Points on a hilly landscape, in no order, each with its height.
From any point a climber takes the steepest step (rise divided by distance) to one of its 2 nearest points. It stops when none of these is higher. Distance is the straight distance between rows; heights are no part of it.
dosel: [  8  15  10 -28  20   8   4  -9  17   1  -6 -17  -2  -5   1 -10  11  -9
   9 -19   5  18  19 -17   8  -3  -8  20   5 -16]  height 592
gagod: [ -7   9  -8 -13   3  -2  24  21   4   3 -13  20  -9 -18 -21   4  -1   4
  -5  11 -19   4  10  -8   4 -14 -15 -17  28   4]  height 70
piga: [ -5  -9 -21  -8  -2  -2 -15   0  -5   8 -13 -29   4  29  16   6  13  12
   4  10  -4  -3   4  13   2  -6   4   2 -11  -9]  height 628
Kon: [ 23 -13 -28  -3  13  27  -1  -2   1   0  18 -25  -3   4  10 -10   3  -1
   0 -11   3   6   8   3 -22   3   9 -10   1 -10]  height 532
sisug: [ -1   0   3 -12   1  15 -22  14  -6  -1 -11   0  -1 -11  -7 -15  -4  15
  15 -15  14  -2  14  -1  15 -11  -8  -6  17 -15]  height 243
dogi: [ 19  -3   1  -9  11   2 -39  -6   7  -8   1 -25  22   3 -17  -9  23   5
 -12  25 -16 -30   4  14 -10 -19   2 -20  -8   6]  height 189
patip: [ -8  -6  -9  -2   9   7  15 -14  -6  13  13   9   2  24  -6  13   4  -7
 -15  -1 -21  10 -14  -9   4 -14  -9  -3   8   2]  height 687
Bevo: [-18  10  -5  19 -33 -17  -3  -1 -17 -11   2  -9  10  -3  -8   6   9  16
  -8  16   4 -13  11  34   8  -1  -4   1 -11  -1]  height 26
zir: [  8  27  -4  -8   8  10  -4  17   4 -10  -7  -3   0  13 -12  -5  15  -7
  16   7   3 -14  -5  21 -19 -17  -1  13 -15   6]  height 464
Nema: [-10  17  20  23   2  -8  -4  14  33  15  12  14  -2   1  -4 -11  -2   2
  21 -22  18   0   0   6 -10  10  -2   3   1   2]  height 527
Tepi: [  1   1  13  17  13 -11  22  -8  19   0  -5  21  -8  -3  -8   8  -3 -14
 -12   7   1   0   2 -12  -8  17  16  12  10   2]  height 497
ruroz: [ 16 -15  16  14  13 -14 -20  18 -12   8  -6  13  20 -12   9  -9 -13  16
  -2 -14 -13 -11  -5   7   0   0  -4  16   1 -22]  height 437
palop: [  1 -15  -9 -18 -14  10 -27 -13 -30 -13  -4  -9   3   2 -12   9  -3  14
 -23  25 -20  -7   1 -17  11  -8  -3 -10   3 -13]  height 732
solu: [ -5   8  -4 -22 -11   1  19  23 -12 -10 -27  10 -18 -15  -5   2  -6  -4
  11   2   4   7  -6  -8   0 -14 -17  -3  -5   4]  height 54
ganol: [-13   1   9 -13   2   1 -20  -5   9  -6  -9   4  16  22 -31  20  18  14
 -27  16 -29 -25  -3  -2   4 -14   0  -7  -5 -21]  height 131
vam: [-22 -18 -10 -13  -5   7   3  -6   2  -4 -21  -3  -1  26  19   5  -9  -7
  21 -16   8  15 -14 -12   9   4   3 -10  -3  -5]  height 563
Kora: [ -7  -5 -19  -5  -7  13  16  -4  12  -9  13  -1  -3   0  -8  -2   2  -2
   3  -2 -11   8  -1  -8 -22  -2  -1 -19  11  -3]  height 711
Zeral: [-27 -10 -20  -4  -2  -9  37  -2   7   2 -17  11 -13  16  -3  24  -5  -6
  -6  17  -6  11  -4 -22  -8  14   6 -22   9   1]  height 100
febo: [-11   2 -18 -20  -6  15  15 -26  -3   0  17 -18 -19  -4  -4   4  11  -2
  -4  11  10  21  15 -16  10   4   1  -8   2   4]  height 389
Zula: [ 17  14  19 -15  21  -8   8   8  17  10  -6  21  -6 -44 -10 -21 -10 -13
  11 -10   1  13   2 -11   1  -3  -8   4  17   0]  height 578
sis: [ 11  -6 -12  -3   4  -5 -25  12  -3 -12 -23 -23  -4  -5  -9 -14   8   8
   4  25  10 -30   9   0 -14  -5  -1 -22  -4  13]  height 232
Sigep: [-17   6   9  14 -24 -16  -9   8  19   1   3  -1   9   8   5  -6   0  10
  22 -26  -1  -3  -4  13 -14  -4  -3  18 -17 -19]  height 300
Ruti: [ 17 -18   4  18  20   2  -6  24 -18   8 -10  16  14   6  15   3 -11  10
  -5  -9  -8  -7  -2  11   7   0   3   0  17  -8]  height 462
Sipo: [  3  -8  16 -10   7   0  -3 -16 -12  15   2   2   0   0  14  -2  -5  -3
  -3 -17  -7  11  -1 -22  28  -4   1  33  -5 -13]  height 603
bet: [  4 -10 -16   8  -6  -7  -7   4 -22  13  -1 -14  -9  12 -17   0   4  11
 -18  -8 -12   1   7  -2  -7 -18 -18  -1 -11 -29]  height 488
ganat: [ 21  12   3   1  -9 -10  29   8 -23  22  24  13 -18 -28   6  13  -8 -13
 -21  18  -9  18  -5   3 -13   1 -11  -5  -5  15]  height 634
Nuluz: [-18   1   4 -13 -19 -17  25   5 -12 -21 -29   6  -1 -13 -11   5  -1  -8
   8  -3  -4   3   9  -7   6 -13 -18   0  -1  -7]  height 48
ninup: [ -6  12   4  17  -9   3   0  -7  -1   6  17  14  15   5  -6  19  -8  11
 -25   9 -21  -5   1  -4  -3  14  13  11  17 -19]  height 416
Tena: [-19  -6  -7  -1 -18   5  26 -17 -38   6   5  10  -5  -4  -5  13  -6 -14
 -11  -8   6  -3   2  -3  15 -13  -6  -5  11  -1]  height 403
tef: [  2  -5  14   1  23  -5   8  -8  16 -23  -6  -2  25   2 -11 -11   8 -14
   7 -19 -10  -1   6   9   4 -11  -8 -11  11   6]  height 429
Mudi: [ -5  -4   6  13  -6 -20  -1 -21  20   5  31 -17  -3  -9 -10 -10  10  14
 -20  -1  -4  13  20  -9   4  15  -4   4  -6 -12]  height 299
zerov: [ 16 -16  -2   3  27   8   1  12   1 -16 -20   3   7   7  -5 -10  -3 -10
   5 -12   1 -12  -2   0  -7  -7   0 -14  10   6]  height 493
zuz: [ 16   8  12  -6  24  -5  -7  32   9  -9  -6   0  17 -14   3  -4  11   7
  16   4  -8  -5  21  17  -4  -5 -13 -25  20  10]  height 298
faser: [ -1  -6  -6   8 -30  -6  10 -11 -21   2  20   6  -5 -15  -5  -5 -15  -8
  -7 -13 -11   7 -10 -10 -21  -6 -12   0  -9 -14]  height 492
Lapob: [ 22   2   8  -1  33   5 -24  24  16  20   3 -11   7   8  18  -6   8  16
  10  -6  -3  -7  13   1  -2   5   0   0  10   2]  height 484
zeza: [-12   2  -4  23 -17  -9  -7  -1  15   2  21  -1   7  25   3   1   4  11
  -3   0  -9  -1 -14  19  -3   3  -1   0 -14  12]  height 472
Novu: [-19  11  24  11   1 -22   0   8  18  -9  -4  15  24  -9 -19   6   7   7
  -5  -6 -15 -22   6   6   0  -1  -3   7   1 -14]  height 391
mumi: [ -1  19  13 -21   2   6   4   3  26  23   0  22 -19 -16  -5  -8  -8 -11
  15 -13   3  22 -14 -16   4 -11  -6  13  11   0]  height 684
Zesep: [ -5  -2 -10   7 -24  18 -12  15   5  -4  19   7   0 -10  17  -9 -13  11
  25 -10  15   0  -9  14 -16   7  11 -15   7   4]  height 546
nof: [  5 -27 -15  -6   8  11  19 -25 -26   4   2 -16  -7   4  11  11  -5 -16
 -19  -5   5   9   9 -18   4   7   7 -12   8  -4]  height 624
mase: [-11   2 -17   1 -11  23   2  16 -14   2  -4   1  -3   7  22  13  -8  10
  12   3  19   5   5  16  14  13  17 -12  11   4]  height 438
tesum: [-10  -4 -13 -18  20  -8  39   4   9   0 -27  -5 -18  15   5  18   5 -10
   0   9   7  24   2 -17   1   9  -6 -17  -2   9]  height 94
vibo: [  0  16 -14  -6 -17  23  -7  21   7   7   9  -2 -12   7  18  -6  -4   7
  25  -8  21  10 -15  16 -11   2   1  -2 -10   8]  height 515
dede: [-14  13  15  -2   1  10  -3   4  27  21  -2  22 -13   8   0  -7 -10  -2
  17 -27  15  15 -12 -12   7  -1   1  11  13  -8]  height 602
kuluf: [ -3  -3  18  16   1 -12 -22   7  -9  10   5  25  15 -14 -11  -4 -15  19
 -18 -11 -17 -14 -11  -4  13  -3  -6  14   2 -24]  height 409
Gifa: [ 14   4  -7  -6  -3  -3  27 -15  -4   6  16  -4   4 -18  -1  15   0  -8
 -22   9 -25  11  15 -13 -19   8  -1  -2  17 -12]  height 498
Vem: [  6  16  11  -1  -2  -8 -34  -2   7  -4  17  -8  25  -4 -15  -5  22  10
 -15  13 -22 -24   0  32   6 -18  -1  -2 -15   0]  height 167
Sur: [-21   3  -6   9  -5  -6  -2   5   4 -10 -10   8   1  25 -27  13   6  11
 -19  18 -11 -18  -4  -4  -1   0  -3 -10  -2  -1]  height 118
suvu: [  2  22  13   8   6  -4  -4   3  25  14   7 -12  -5   7  18  -1  10   6
  14  -5  29  17  20  16  10  26   3   6   5   8]  height 471
mudug: [  1  16  11 -10   4  -8  -3  32  12  -4 -12  -4  13  -1  -5   3  20  14
  19   6  -7  -5  24  27  -7 -12 -10  -9   7  -5]  height 320
fitad: [  7  14  -1 -15   5  20   4  19   7  -6  10  15   7  -8  10   6  -1   3
   7  17 -16  -4  -4   0 -11   3  11  -4  20  14]  height 368
lib: [ 25   6   4   4  10 -13  17  -6 -14  33  29   1 -17  -4  11  13   1  -7
 -27  13 -18  25   3  -7  -9   6  -9   4  -3   3]  height 587
zoge: [  9  -3   5 -19 -10   1 -17  -3  13 -23   8 -14   8  -8  20 -12   1   0
  24   3  -6   1  -3  -2 -10   4   1  -6  -7  20]  height 378
katon: [ -8 -18   7   3 -23  -3 -11 -10  -4 -17   3   7  14  -1  21   6 -15   7
   0   9  -7  -4  -8  -9   4  20  17   0   1   4]  height 676
Suku: [ 13  10  16 -25  22   0   4 -12   1   6   0  -1   1  -7   3  -6   8 -14
  -1 -10 -17  13   5 -19  17 -14  -7  34  -2  -5]  height 664
Zugu: [-10   7  17  11 -17 -11  -9   8   5  12  20   9  13  -5  18  -1  -1  18
  11 -20 -11   9  -2  17  10   0  -4  20  -2 -13]  height 321
suk: [ -1  10   4 -15  -1  -3  14 -14   6   2  14  -7 -17 -24  -8  -5  10   1
  -5  11   0  24  22  -9  15   0  -8  -4  10   6]  height 362
Sefu: [  7   6  14 -11   8   5  20  -8  19  -8 -12  -3  -1  -6  26   8  -2 -20
  14  -6  20  18   4   0   0  23  16   9   2   9]  height 446
Tig: [ 13  13   2 -29  32  14 -14  10  19   4  -2 -20   2   8  11  -2  16   8
  13  -1  -2   4  18 -12  -1   6  -1   4  11  -4]  height 528
livor: [ 13  -4   6 -25  10  14 -15  -4  14 -20   7  -5  14 -11   7 -19   2  -9
  22 -13 -14   2  -5  -5 -14 -13   1  -5   4   1]  height 421
nep: [-13   6 -17 -10   4  14  17   1   3   0 -10  -9   1  27  14  16   5  -8
  16 -10  10   8  -2   2  -6   5  10   7  -5  -9]  height 530
zub: [  7 -14 -14  15   9   5 -12  -4   1  -3 -16 -22   4  16   5 -12  -1   0
   9 -24  20 -16   3   8  -9   1  12   9  -4 -14]  height 697
Poniz: [  7 -16 -27  24  -7   8  -5   3 -24   7  -9  -3 -10  27   9   2 -15  -1
  -9   0  14 -10 -19   1 -10  10  11  -3 -12   1]  height 386
feg: [  3   3  14   6   1  -7  24  -7  13   0   3  11   5  -3  20  11  -2 -15
   3  -4  -2  11  -1  -1  -5  17  17  22   0   2]  height 467
zef: [-13  10   3  -1 -14  -6  -1   4  15  -5 -17  -7  -4  13   3  -9  -2  -4
  26 -31  17   5  -4   0  -8  -2  -9  17 -17 -15]  height 282
geb: [ 23 -15   5   8   0 -16 -11 -22  -1   2  15  -5 -15  -1   0  -8 -10  -2
 -22  15 -11  15 -12 -27  -7  15  -4  -1 -16   9]  height 512
voda: [  1  -6   2  -5 -17   6  10 -27  -5  14  19  18 -23 -31  11  17 -14 -19
 -13  20   1  15  -8 -13  -7  10  20   3   4  10]  height 633
Dor: [ 10  -1  10   1   3 -13  -8  13  -5   2 -11   7 -10   6  17  -5  -6   6
   5  12   2   6 -11  -1  19   6  -7   6 -12  28]  height 393
kilol: [ 11  34  -1  -4   3  16   3  18   8   5   8   5 -10   6   4  -8   4  -7
  16  -2  13   4 -15  16  -8  -6  -1  21 -15  15]  height 489
Bepud: [ -9   8   5   7  -3  12 -10  16   4   6  14  19  16  15  12  15  -1  14
  -3  12 -23  -8  -6   7  -2   7  15   6  15  -2]  height 392
kam: [ 13  11   6   3  10  -3   6  -9   2  -6   7  -2  19  -9  -9  14   0   4
 -27   8 -31  -4  17 -11 -13  10   6   8  19 -24]  height 451
dil: [ 12  -4  -3  13  18   2   9  -2 -11   7  -6  -5  -6   7  -3  -7   1 -10
  -3 -23  12   3   4   2   7  -5  -5  18  -7 -11]  height 630
Kun: [-11   7  14  25  -8 -17 -13  11  25   2  12   8  25  14  -4  10   8  15
  -8  -8 -19 -22  -5  20  -9   5   3  -1  -9  -8]  height 432
Timi: [ -8  17  -7   0   4  11   3  17   6  14  -4  -4 -11  16  24  13   1   9
  11  16  24  17  12  15  19  28  14  -9   8  14]  height 450
ris: [ 13   8  14   0  26   5   6  21  13  -3  -4  14   6 -22   4  -7  -1   0
  13  -1  11   4  13   8   4   9  -5 -26  33  19]  height 319
Sare: [  2 -32 -13 -12   3   8  -5 -12 -38  -6 -15  -5  -6   5   4   5 -12   0
 -17   4  -8  -2   0 -27  18  -4  -3 -10   7  -7]  height 671
Pako: [  7  20 -17 -32   4  24  -4   3  -5   5   7 -13 -28  -3  -3 -10   7   2
   8  10  21  18  -8  -9   9  -9 -14   2 -14  14]  height 667
zokul: [  3  -5   1   9 -21  -2  13 -39 -15   8  22  17 -21 -17 -14   9 -15 -25
 -25  14  -2   9 -13 -16 -12   0   4  -4   0   9]  height 588
Bibe: [ -8   5 -14 -28 -17   7   4  -5 -16  13  11 -10 -26  -6  -4  -7  -1  -2
   5 -12   1  15  -9 -27  -2 -17 -15  14 -22 -13]  height 570
fomi: [ -4 -14  -2 -10  -6  16 -36  18 -11   0 -13   6   4   1   2   0  -5  22
  10   4   2 -21   4  -5   3  -6  14  -5  11 -16]  height 260
Divav: [-25  10  -8 -14 -15   6  12  29  -6   2 -19  21 -13  -5 -10  12  -3  15
   6  11  -4   3   7  -5  10  -9  -8 -13  21  -5]  height 61
Tesu: [ 24 -17 -15 -18  17  21  17  -5  -2  -2   6 -23 -12 -15  15  -1   0 -10
  -5  -3  10  19   7 -12  -7   8   7 -14   0   4]  height 577
Rinu: [ -2   6  20 -18  -1  -2 -17  -6  15 -18   4   4   8   1   9  -1   2  -2
  11  20 -10 -12 -10 -20   0  11   9  10  -8  25]  height 344
Vuk: [  5  -1  16   3 -13 -18 -40   3  13   2   8  -7  10 -10   4 -17  -4  13
   8  -5  -8 -22 -11 -10 -15   1   0  17 -24  -9]  height 307
ked: [  9  -6 -12 -14  -9  10  13 -23 -20 -10   4  -4  -2 -14 -14  -2  -9 -22
 -15  -5 -14  -1  -6 -26 -22 -11  -4  -1   0 -16]  height 496
Fiz: [  2   4 -14  -9   5  17  12 -15  -5 -11  15   2   4  -7 -24 -13   5 -24
  -3 -11 -18   4  -9   0 -12 -27  -7  -7   6   0]  height 579
gipen: [ -7  10   3  13   8 -15  28   5  12   1 -15  15 -22  -6 -27  -4   1  -9
  -6   1  13   3   8  -9  -4   4  -5   4   0   2]  height 540
dap: [ -8   2   3   3  11   7  19  -8   9  14   3  20   5  12  -9   5   1 -13
   0 -18 -16   9  -7  -1   9 -18  -3   8  18   0]  height 607
zum: [ -7  -2 -17  -3 -14  -5  -1  -8 -22   3  -4 -17 -20   7 -14  -7   2   0
  -6  -5   6   0  -2 -14   4 -13 -17  10 -25  -8]  height 529
Saku: [ 12 -11  -6  16 -11 -31   2  -5 -13  -8 -13 -23  -2  -1  16  -5  -2   4
  -8  11   4  -1   3   5   0  15  -7   6 -21   9]  height 259
konim: [ 13   9  15  -7  18 -12 -20  13   4   0 -12   1  -2   3  -2 -19   3  -1
   7  -2  -2  -8  -6  -6   9 -10 -13  18 -16  11]  height 366
fusob: [  8  -5  -2  23   2  -8  -8   1 -12  -5 -11 -10  18  14  16  -2   4   4
   2  -2   8 -14  -4  36  12  -5   1  10  -6  11]  height 547
lufe: [-12  -1  11  17   6   2 -18   3  -7   6  -6  17   2  -7 -16 -11 -12  14
  -3 -14  19 -20   2 -10  21   2   6  19   8 -18]  height 379
Vusi: [ 24  -7 -10  -2  14  -2 -20  -8  -6 -24 -10 -22   8   7 -15 -14   9  -8
 -15  21  -9 -23  -1   4 -14  -9  -2 -10  -9  12]  height 211
nifiv: [ -2 -10   3  17  -4 -30   4 -11  14  -4  -1 -20  -6  -2  -1 -14   3   5
   0 -12  12   5  14  -7  -2  17  -4   9 -18  -8]  height 277
noka: [-13 -16   3  -5 -35   1  11 -23  -8 -14  11   8   2 -15  22   6 -14  -8
   9   1   1  13 -10  -9   5  12  13  -4  -1  11]  height 739
rono: [-13   3  -6 -19 -10  13  22 -14   6  13  14 -14 -29 -16  18  21   1 -13
   0  11  21  34   8  -6   1  14  14  -8  -6   5]  height 411
Kug: [  1  13   1   2   3  16 -34  12  15  -2  21  -6  11  -9 -11 -11   9   8
  17   5   2 -28   9   2 -20  -3   7 -10   4   3]  height 526
zeva: [ -5 -12  -4  -7 -25  18  21 -22  -8  -2   9   8 -11 -30  13  12 -19 -21
  -1   0  15   8 -13 -13  -9   9  25   1   2   2]  height 678
sekur: [  7 -15   1   5 -10  -3 -14 -15 -15  16  16  -1  -8   6  14  -2 -12   6
 -14  -3  -9  11 -13 -21   7   8   1  14 -12  -6]  height 558
Fon: [ -4   8 -22 -39  -7  12  14  -4 -12  -2   6 -18 -19   4   5   5   8  -8
  12   1   8  16 -17 -14 -11 -15 -16   2 -29   4]  height 613
tega: [ -4  -7   3  17   9  -2 -21   0  -4 -10 -23 -14  22   7  -4  -2  11   8
   3  -2  20 -34   9  37  13 -12   3 -12   8   5]  height 585
rol: [-12  -6 -15  24 -26  -7 -13   6 -24  -5  -6  -4   7  13   0  12  -4  19
 -16  23   2 -17  -2  26  10   3   3 -15   0   4]  height 22
pif: [ -2   5  16   3   7 -14   3 -15  19  -5  25  -5   4 -22  -9 -10  11   7
  -7   8  -3  11  23   0  12  11  -4  -4  11   6]  height 330
sus: [  6  12  -7  13 -17   6   1  13 -27  -5   7  13   1  -8  -3  -6  -6  -3
   1   4   3  -8 -12  23  -6 -10  -4   9 -10   5]  height 640
Loful: [ -3 -18  21  12  14 -29   2  -6   7 -21 -14  -1  28  -9   1  -7  -1   7
   5 -14   2  -3  10  18  19   7 -16 -13   5   8]  height 377
Vak: [ -4   8   7  10  -8 -18 -13   1  10  -4   0 -14  14  15   9  -2  14   8
   5   1  -4  -9  -5  32   8 -10  -7   7 -17  17]  height 511
furiv: [ -1  -6 -22 -24 -14  15 -18  -5 -31  -1  -2 -20   0  13   3  12  13  13
  -5  25  -8  -4   8   4   5 -15   4  -2  -6 -11]  height 675
dav: [  0  -2  -6  -1  -8 -10  43   8 -12  -3  -8   7  -5  -1   8  19  -3 -21
  -6   4  -8   9  -9  -1 -16   0  -6  -8  -8  12]  height 572
lazi: [ -2  -9  16   5  10 -18  19 -16  -9 -14 -15   0  11 -13  -2  -4   1  -8
   2 -12  14  16  12  15  32   1 -19  -5  10   9]  height 347
makos: [  5   3 -18  -3  21  -3   0   1   5   0 -12 -33  -2  25  16   6  15   7
  -2  20  10  -4  16   3   2  19  11   2  -3   7]  height 589
kaz: [-19   5  14   3  -5 -12  15   4 -14 -25 -26  16  19 -20 -21  -2  -1  -2
  13 -10   5 -10   8  22  10 -12 -14   2   8  -9]  height 40
Nenu: [ 13   4  15   9  21  -6   8  -1  11   9  12  16   7 -26  -3 -16  -5  -6
   4 -20  -3   8   4   0  -7   2   1  14  13 -13]  height 506
komer: [ 11 -18 -10  19  10  -5 -12   3 -28  11  -6   1   2  20 -17  -7  -1  -2
 -20 -15 -12  -5 -11  12   9 -29 -19  -3 -11 -11]  height 490
kudov: [-16  17  15   3  -9   2  -1   8 -14   7 -10  25  -2  -5  -6   4  -8   6
   3  -8   7  -6  -3  -2  27  -6   2  33   5 -10]  height 358
lafuz: [ -4 -16   4  25  10   2 -15  20   2   5  -1  12  21  20   2   5   1  17
  -2 -13  -8 -15  -3  28  10  -9   1 -18  15  -2]  height 491
fub: [-15  -2  14 -15 -14   7 -28  -1  15 -18  -1  10  20  13   4   9   2   4
  14  15 -15 -27 -16 -11 -13   2  15   2  -7   7]  height 318
dele: [  9 -20   3 -16  -8  -3 -39  10  -5   1 -17  -3  12  14  -3   7   6  18
  -5  25 -19 -19  -8  -2 -11 -12   9  -9  -8 -15]  height 278
Tipas: [-24  -8  -9 -11 -13   2  24  -2   6  22  -7  29 -10   8  12  25 -16 -10
   5   6 -10  14 -23 -18   4   3  10  -4  11   4]  height 93
Ruz: [-14   3   5  28 -13 -22  17  -7 -14 -19  -8  -1  15 -15 -11  -6  -3   6
   7  -6  20 -11   7  33   3   8  -7   9  -7  -4]  height 32
tovam: [ 17 -14  -8  17   2   6 -23 -17 -15   1  15  -2  11  26  -7  -1  -7  -1
 -23  -3 -20  -4 -26   6  -1 -12  -8  -6 -10   3]  height 537
Nomug: [  5 -17  -3   4   8   3 -18 -15   8  -8   6  -1  -6  11 -14 -12  -7  -1
 -12   8  -2  -9 -15 -27  -7   8   6  -8  -4   9]  height 461
gikel: [ -2  10  22  -5  12 -21   1  23  25  -6  -5   1  24  -4 -15   5  22   8
   6  -2 -27  -9  22  15 -14 -14 -11  -5   2 -16]  height 348
Sedab: [  3 -13  -2  11   2  -7 -24   3   8   1 -31 -31  15  12  18 -10   9   5
  19 -10  21 -24   6  25  -9 -10   9  -8   0  -5]  height 635
gipe: [ 16 -17 -17  12   2   8   7  -2 -27  22   7   1 -25  15  13   8 -14  -9
 -17   4  14  13 -21 -10 -10  10   6  -5 -18   8]  height 399
lalit: [ -6  14 -11   3   0  31   5 -20  -6  -1  15   1 -14  -3 -26 -10   3 -10
  -6  -4  21  -3   4  -2   6  -7  12  13   7  -7]  height 390
repe: [ -6   7  -2  15  11  -8  14   0   2  -5 -22  -2 -11  15 -22  -2   4  -8
  -6  -8  16 -12   5  -7   2   4   2  22 -10  -8]  height 583
balo: [  1  -8 -15  11 -11 -24 -10   7  -5  -8 -25 -26  -7   1  -1 -10   4  13
  -4  16   9 -18   9   9  -8   0  -7 -10 -11   3]  height 247
niz: [  8  11   0 -18  13  24   4  22  13  -4 -12   7  -5  -1  10   4  -3  -2
  14   5  15   8  -3   3   2   8   3 -18  18  20]  height 343
migu: [ 15  10  21  -9   7 -14 -43  21  10  11   1  -3   3 -17   1 -14   2  15
   8   7 -11 -22   1 -19  -8  -1  -6  15 -15  -3]  height 332
Kir: [ -6  -1  -6   0  -5   5 -10   1  12 -15  11  -7   8  -2 -16  -9   6   6
   3  -4  -8 -14  10  -3 -21  -4   3  -6   2 -14]  height 605
Vutep: [ 21   3 -12   7   7   0  14  -9  -5  10  24 -13 -10  -2   0   4   4   0
 -25  13  -7  15  15  -9 -16  17   2  -1   0  -6]  height 543
Mif: [-14  -4  13   1   4  -7  19 -26  -6  -4 -16   6 -18  -6 -11   5   2 -16
  -5   0  24  19  11  -3  34  -2  -6  -3   8  12]  height 342
nuru: [ 12  11  13 -21  16   3  -6   3  14 -15   3   7   1 -27 -14 -24  -2 -16
  13  -2  -8  -3  -3 -17  -7  -8  -3  -2   5  11]  height 487
Nedo: [-10  10  25  17  -5 -18   2   1  -6  17  12  21   5 -11   1  -1  -3  14
  -3  -8   1   9   1  12  32   2 -10  26  -2  -4]  height 339
Sav: [ 13  14  -4  11   5   0 -18   9   4   7 -11 -19  10  16  -5 -12  18  -3
  11  -3   7 -24  -2  37 -20 -23   6  18 -16  -8]  height 435
vodel: [  5  -4  15   2  17   1  16 -23  18   9   4  22  10 -18  -5  -3  -6 -21
   4 -20  -7  13  -1   1  12  -8   6  12  26   1]  height 523
suko: [ -5   4 -13   5 -23  13  23   4 -23 -16  -2   8  -2   5  11  16  -6 -15
   6  10  10  -2 -16  16  -7   2   8  -4 -11  19]  height 604
ripa: [-11  12  20  -8   9   2 -28  -4  16  -6  13   8  22   1 -22   0  18   8
 -15   2 -26 -24  -3   4  20 -16  -3  -4  -5   1]  height 149
lopu: [ 12 -10 -15   6   5  -4   8  15  -7  11  -6  -1 -23  11  25   7  -7   3
  -4  18  13  14 -10  -2  -1  22   7  -8 -14  21]  height 412
Fov: [ -1  19   8  19  13   5 -22  11  27   8  13  -5  10   4 -11 -11   8   1
  21 -13  15 -22   5   7 -13   2   1  -2  -3  10]  height 473
nolat: [  2   4  -7 -26  16  -1  44   4  11   4 -22  -6 -15 -18   0  18   6 -10
  -4   8   2  24  18 -15   4   4  -6 -15  18   4]  height 87
ror: [  3 -21  -6  18   0   4   1 -13  -8   9  24  10  -7  12  -6 -11  -6  -8
  -9 -13  -7  15 -18   4   5 -13 -11 -13  -2  14]  height 600
lebak: [ -1 -19 -12  22  -5  -1  15   0   3  -3  -7   7 -10  15   4  -2 -15  -9
   1 -12  13   0 -14  -9 -22  17  13  -2  -8  -4]  height 370
zuvup: [ 15 -10 -12   1   9  16 -23  13   5  11  11 -12   2   9  26  -7  -4  15
   9  -2   2  -6   2  -2 -10  15  17  -3   6  -2]  height 494
pame: [ -8  11 -15 -17   2  14  40  10  -3  11  -6   1  -8   5   4  22   3 -19
   2  -8   0   9  -8  -3 -17 -10  -1   5  -5  -4]  height 541
funu: [  3  -2  -6 -10   9   3  35  12  -5   2 -12   7   0 -15   6  16   0  -1
  -6  10  -9  11  17  -1   8   4  -1 -17  28   6]  height 80
Zofe: [  0 -20  -6  20  19   5  -6   4  -7 -14 -18   2  12  12 -16 -10  -2   1
  -2 -14  12 -20   3  16  12 -10  -3 -17  15   0]  height 538
mises: [ -3   5  -4 -12  -7   1  20   8   9   5  -1  -4 -23  -7  19  10  -5  -5
   8  11  19  24  -6  -7  -6  19   9  -2 -15  10]  height 426
gopi: [-13   7  15  -1   2 -11 -15 -16  26   5   0 -22   1  11   8  -2  11   9
   7  -5  21   9  21  -2  26  20   0   3   2   5]  height 507
naf: [  6  -4   5  12 -19 -13  19 -28 -25  -3  24  10  -5 -28 -10 -10 -14 -28
 -12  -2   0  11 -14   1 -12  -6  -8  -1 -11   7]  height 539
roto: [-25 -19   3   5 -11  -8 -15  -2  16   2  -4  -1   6  23  20   4  -9  12
  12  -7  -2   4  -8  -8  15  15   9 -11  -2   2]  height 614
piza: [ 22  10   5  15  -3  -7   6  17 -23   9  15  21  -2 -21   4  -4 -13   2
 -12  12  -7   6  -9  10  -3   3  -9   7  -1   6]  height 688
zoles: [  1   0  -1  18 -21   0 -11  13  -1 -14  18  14  12 -14   3 -15 -12   8
  14  -1   2 -12 -11  21 -22   3   5  -8   0   8]  height 586
luzer: [  6  -8  11  -3 -14   0 -35   0   4  -6  -1   0  20   9   2  -1   0   6
   3   4 -16 -24 -15   5 -19  -8  13  12 -15 -13]  height 296
fuv: [  1   4 -10   8   6  16  -2 -33  -1  -4  16  -4  -7  17 -27  -1   3 -10
 -25   8   2  -7  -6 -19  -7   5  11  14  -5  -7]  height 420
kup: [-22  -6 -17   2 -19  19   5  -2 -25   0  -6   4 -10   1   0   8 -10   6
   1  -2  19   1   7  -4  22   4  10  -6  12  -8]  height 424
Vonok: [-27  -8  -6  14 -13 -14  18   0  11  -6  -7  14 -12  19 -11   9  -5   3
  -6  17   1   3  -7 -11  -2  16   4 -16  -1  13]  height 108
gige: [ -8  -4  -4  -4  20   1   2 -10  19  -2  -2 -23   4  20  10  10  14   8
   0  12   8   7  26  -3  17  26  12 -13  13   7]  height 555
biza: [ -3  16   6 -10  -2  15   7 -21  -9   3   3   7 -28 -21 -15  -8  -1 -18
   0  -1  31  17   4  -2  26 -10  -4  12   0   7]  height 365

Where does a climber stop that starts at each point below?
solu | mises
biza | Suku
ris | piza
ganol | mises
kup | palop

Call two points neighbours if one is among the 2 nearest of the other. Go from one point of each pair to the other, from neighbour to neighbour, staying as high as possible. Name the lowest point that can't be avoided.
Zula / noka | Fov
Zula / Pako | bet
Zula / patip | Nenu
Kora / noka | faser
Suku / palop | Lapob
noka / piza | nep
